A landscape with many valleys, sampled at points; each row gives a point and its height.
From any point a ball rolls to the lowest of the 5 points nearest to it. It stops when none of these is lower. Distance is the straight distance between rows; heights are no part of it.
soga: 115,151,120,160,81,97,108,151,138,110  (h 190)
rilit: 108,97,127,127,161,150,131,108,125,127  (h 81)
lun: 170,156,129,110,119,114,145,140,132,131  (h 435)
lam: 113,135,136,152,91,98,95,136,139,125  (h 234)
Bori: 143,119,131,106,160,155,147,115,121,132  (h 539)
Bom: 184,142,131,99,104,116,136,129,134,157  (h 663)
vugat: 122,165,115,154,126,108,137,166,120,101  (h 119)
fidal: 116,117,127,123,171,150,145,128,112,118  (h 472)
gomif: 125,141,123,151,75,95,104,136,137,120  (h 293)
gud: 111,102,144,140,102,118,83,111,138,146  (h 37)
ras: 134,157,113,142,97,104,133,150,126,107  (h 233)
simul: 176,160,114,123,71,110,140,140,139,142  (h 636)
novu: 141,163,128,121,169,134,162,160,106,113  (h 278)
Dava: 110,111,141,140,113,118,87,117,134,134  (h 173)
Tirug: 136,182,108,156,123,116,163,175,119,99  (h 208)
Tun: 116,115,118,105,193,170,182,115,106,133  (h 611)
Lapi: 129,144,117,156,52,97,105,137,139,123  (h 189)
Lamev: 78,117,141,161,160,136,108,134,128,123  (h 243)
doda: 113,140,125,161,72,91,95,137,145,121  (h 280)
dapo: 150,164,121,128,127,115,151,159,127,115  (h 247)
Tuv: 143,90,128,89,129,153,134,83,129,159  (h 298)
dap: 124,119,133,116,152,139,126,121,120,121  (h 308)
sosak: 172,127,136,88,136,139,140,120,132,145  (h 456)
vis: 162,143,124,112,87,109,130,134,133,137  (h 117)
dul: 147,103,137,95,121,146,116,103,128,153  (h 328)
Niro: 130,150,129,128,152,127,139,150,111,107  (h 272)
noval: 162,134,134,99,160,145,155,130,125,131  (h 542)
sos: 104,174,118,173,125,104,136,176,120,97  (h 148)
sifur: 134,118,135,125,102,111,102,121,131,131  (h 461)
movo: 156,172,110,139,103,109,150,162,133,113  (h 276)
sudop: 97,129,136,156,140,119,107,146,132,116  (h 199)
fuv: 168,164,106,135,61,114,143,143,138,127  (h 562)
fiduz: 114,107,124,113,174,162,151,111,114,125  (h 304)
giva: 54,87,121,149,179,149,143,107,134,148  (h 216)
mefon: 83,153,134,182,137,106,112,171,125,107  (h 167)
pimo: 156,130,135,98,146,141,140,123,124,130  (h 449)
tase: 117,116,140,133,132,130,104,120,127,122  (h 211)
paz: 124,92,121,101,162,158,150,91,125,137  (h 255)
Vop: 156,111,131,82,159,160,157,102,131,144  (h 512)
Duk: 94,142,134,167,126,104,103,156,133,109  (h 174)
vepaz: 97,76,133,128,132,147,115,83,137,154  (h 223)
zosub: 139,172,114,142,118,112,151,164,124,105  (h 151)
Zabob: 179,155,122,111,97,115,142,135,139,140  (h 564)
fizi: 153,115,138,95,135,145,130,107,127,141  (h 346)
bofa: 128,100,145,124,108,128,91,103,133,145  (h 237)
vig: 124,155,118,148,119,107,125,149,124,102  (h 158)
vom: 141,147,127,122,103,109,121,135,132,122  (h 426)
tokan: 151,175,117,132,141,117,163,176,123,110  (h 228)
Voz: 143,142,121,131,79,98,114,134,134,126  (h 583)
rig: 91,92,128,135,159,151,122,104,132,134  (h 166)
nutan: 106,114,137,140,152,140,116,126,123,120  (h 41)
bonuz: 98,78,122,121,155,148,141,89,127,142  (h 191)
rik: 141,129,130,108,170,153,150,130,119,123  (h 504)
Gusiv: 80,98,130,150,176,154,133,121,124,129  (h 246)
mokaz: 72,80,124,138,165,146,132,94,138,144  (h 198)
gamo: 93,112,142,153,143,129,97,127,136,124  (h 165)
fub: 182,171,111,138,85,115,160,155,146,123  (h 407)
dabe: 148,118,135,110,94,115,103,114,122,143  (h 675)
mas: 112,139,127,157,111,100,104,143,137,113  (h 179)
ded: 85,96,134,147,148,145,108,114,137,133  (h 201)
razin: 111,88,134,126,134,146,113,95,133,142  (h 236)
Rim: 131,134,130,116,140,131,124,135,123,115  (h 384)
fasa: 130,117,138,120,112,130,107,113,127,130  (h 327)
fipa: 169,103,135,81,149,165,165,92,133,166  (h 446)
rivom: 145,146,135,109,172,147,158,144,108,118  (h 370)
nenan: 132,144,132,129,131,115,123,137,124,113  (h 269)
bol: 154,148,133,108,153,135,149,143,119,120  (h 469)
tetem: 113,76,133,117,115,141,108,80,134,159  (h 239)
tinuz: 150,136,133,109,125,125,130,132,128,126  (h 440)
buv: 148,151,111,145,47,105,121,143,139,127  (h 575)
Bufe: 130,82,131,96,120,154,118,81,126,163  (h 271)
Gabiv: 106,159,116,174,107,101,117,163,133,99  (h 162)
barit: 127,120,136,130,82,103,90,119,130,139  (h 619)
pudev: 110,95,114,106,178,156,163,97,119,136  (h 323)
zize: 128,102,133,106,141,150,126,102,126,136  (h 277)
Tet: 93,101,121,125,182,158,154,111,113,132  (h 385)
Gidev: 126,106,142,122,97,119,88,110,129,146  (h 341)
sovav: 172,108,138,79,130,156,140,96,127,167  (h 365)
Fubos: 97,150,126,170,108,97,107,152,139,109  (h 169)
muzed: 90,136,136,157,152,126,116,153,114,112  (h 210)
Fudir: 115,148,128,143,137,115,122,151,118,105  (h 177)
vined: 166,145,131,101,144,131,146,132,130,130  (h 537)

Two balls start at each pair of points below. Name the first point that both come to, or write none.
dabe / sifur -> gud
fasa / sudop -> nutan
Duk / mefon -> sos
Fubos / movo -> vugat

Where does a ball stop that starts at each point below?
novu -> vugat
Niro -> vugat
nenan -> vugat
dapo -> vugat
